Each row is a point on a landscape with many peaks, with its height.
A climber steps from a point to whichever of its 5 nearest points has the largest rise for the distance, and stops where none of them is higher. Distance is the straight distance between rows; heights are no part of it.
zizuz h=488: [ 77 168 130 146 132 163 104 129 141 110 154  89  88 116 144  48 111]
gaf h=527: [106 149 125 128 123 183 162 106 134 120 139 116  94 129 118  89 131]
Gib h=505: [198 104 177 150 145 103 148 142 164 176 128 128 142 178 145 128  77]
nuf h=420: [203 110 159 108 149 130 140 130 142 190 108 137 205 182 112 115  78]
Busem h=350: [129  98 130 119 109  61 115 169  92 124 158 124 141 166 143 199 128]
tor h=537: [139  82 125 124 110  55 106 157  94 133 136 133 163 157 134 191 118]
Ves h=524: [138  92 117 123 110  69 112 155  87 124 136 135 145 140 134 190 133]
vus h=286: [ 72 141  77 108 102 104 121 147  88 101 134 120 124 123 115 160 183]
Venun h=457: [103 118 101 160  96 148  85 109 196 108  69  98 103 115 117  51 151]
Saruf h=640: [190  99 159 125 154 118 127 121 134 165 114 158 170 142 127 137  75]
Mutak h=325: [211 110 162 126 154 127 149 138 159 198 114 114 196 201 129 104  87]
rol h=597: [175  89 141 110 131  93 102 136 115 153 110 164 192 146 109 152 102]
fegad h=517: [ 79 172 137 133 138 177 117 112 133 107 159 101  95 114 125  46 108]
vosa h=518: [100 130 112 150  98 154 138 120 174 120 117  85  81 148 143  84 146]
Pobe h=365: [212 111 147 114 160 149 152 134 154 198 103 108 208 201 117 113  90]
zuk h=558: [191  93 137 110 145 108 110 131 125 165 105 154 209 157 103 139  92]
kelun h=521: [ 86 147  94 101 117 153 117 114 103  99 126 136 131  99  97 119 172]
Dos h=329: [155 109 137 166 112 119 166 118 181 143 113 113  91 151 169 143 123]
lagi h=495: [116 118 112 161  89 144 149 114 183 132 104  96  82 153 149 105 147]
tateb h=446: [150 118 144 158 127 134 179 121 165 147 121 118  90 139 154 139 118]
gose h=631: [ 89 166 131 123 135 188 136 110 131 111 147 109  96 124 115  72 122]
veb h=389: [204 100 166 174 135  91 132 148 184 180 103 106 147 181 162 115  95]
kep h=603: [120 121 113 113 125 152 147 104 110 112 115 161 119  97 109 152 151]
raku h=596: [153  92 125 126 114  66 105 141 102 138 124 147 170 132 115 186 117]
lesit h=258: [ 67 195 133 112 161 164  83 114 103  99 163 118 120  82 117  63 117]
riza h=557: [187 109 173 147 147 117 153 131 154 175 129 136 130 159 147 139  81]
torud h=317: [170  96 137 179 106  94 153 133 195 152  89 112 100 149 171 135 134]
bib h=523: [197 101 148 105 150 122 124 126 129 178 108 151 210 167 101 129  84]
revot h=483: [109 144 130 130 118 182 165 112 148 124 132 110  86 132 129 102 135]
faki h=606: [186 109 172 138 149 118 149 133 139 165 130 152 144 139 133 138  83]
Degu h=632: [158 123 145 144 132 151 184 114 145 137 128 141  93 128 142 146 119]
Zomas h=326: [ 56 181  98 111 129 124  68 139  85  83 142 117 149  92 100  90 166]
favu h=582: [116 141 124 117 126 170 166 100 124 114 122 144 105 105 106 137 138]
fopir h=581: [ 99 138 104 110 127 166 141 110 114 104 122 153 122 100 104 127 163]
zoka h=704: [193  98 155 175 126  89 140 138 179 174 109 113 131 166 169 133 104]
piz h=611: [155  95 124 118 129  94 125 126 114 121 116 172 144 101 118 175 125]
Nal h=695: [ 63 160  81 108 115 130  95 133  95  90 129 122 138 108  94 110 172]
Loz h=271: [ 63 175 114 105 139 150  84 124 103  92 145 128 137  91  99  76 140]
Zum h=650: [100 121 103 116 105  87 142 172  70 111 167 112 111 152 150 207 148]
Lile h=543: [ 88 158 128 142 115 168 130 118 154 118 140  89  90 135 140  59 128]
zitus h=482: [ 79 161 114 104 132 172 126 113 108 102 134 130 116 101 100  93 142]
buro h=190: [ 82 199 146 125 180 147  68 129 112  96 175 113 100  55 157  69 113]
neve h=181: [114 112 134 111 123  77 142 175  68 126 183 110 121 164 151 212 126]
Mizab h=461: [121  98  99 162  93 141 115 102 210 119  63 107  95 124 135  92 166]
mozup h=107: [ 69 194 131 116 160 149  64 122  97  91 157 133 136  70 128  78 131]
vumom h=449: [138 100 109 172 101 122 146 120 202 136  84 100  90 140 154 119 163]
fuz h=580: [103 129 101 110 121 133 133 122 100  98 111 153 128 103 101 160 164]
malob h=572: [116 116 104 119 106 104 131 137 102 108 123 152 133 106 115 181 158]
Kegor h=615: [178  99 154 122 138 106 131 123 122 142 123 172 155 110 124 157  99]
vufo h=183: [125 104 113 125 111  75 131 167  75 113 162 117 130 153 144 205 141]
Sazu h=463: [ 81 159  94  99 121 155 110 120  90  99 125 144 136 101  97 108 166]
gar h=363: [ 82 189 148 127 153 164  90 122 118 101 164 110 103  92 136  56 106]
Momim h=613: [159 105 144 122 139 118 137 118 112 139 122 173 138 102 123 168 116]
Nefog h=600: [171 115 156 128 144 135 163 110 138 147 126 156 114 119 138 157 109]
rubez h=468: [ 90 124  87 114 112 117 124 133  97 100 125 132 128 109 111 175 175]
dipo h=609: [141 120 127 110 128 131 152 112 117 117 118 168 117  96 113 169 139]
munu h=448: [121 128 131 139 118 165 181 119 158 130 128 115  81 139 138 121 139]
zokam h=77: [ 73 204 133 121 183 130  51 124 100  95 169 127 123  40 142  94 141]
kisip h=43: [103 117  99 112 107  94 140 157  82 100 148 116 112 134 136 194 166]

For each start below, name the point where the climber stops.
vumom => gose
malob => Saruf
Mizab => gose
tor => Saruf
zokam => gose
mozup => gose
Momim => Saruf
Mutak => Saruf
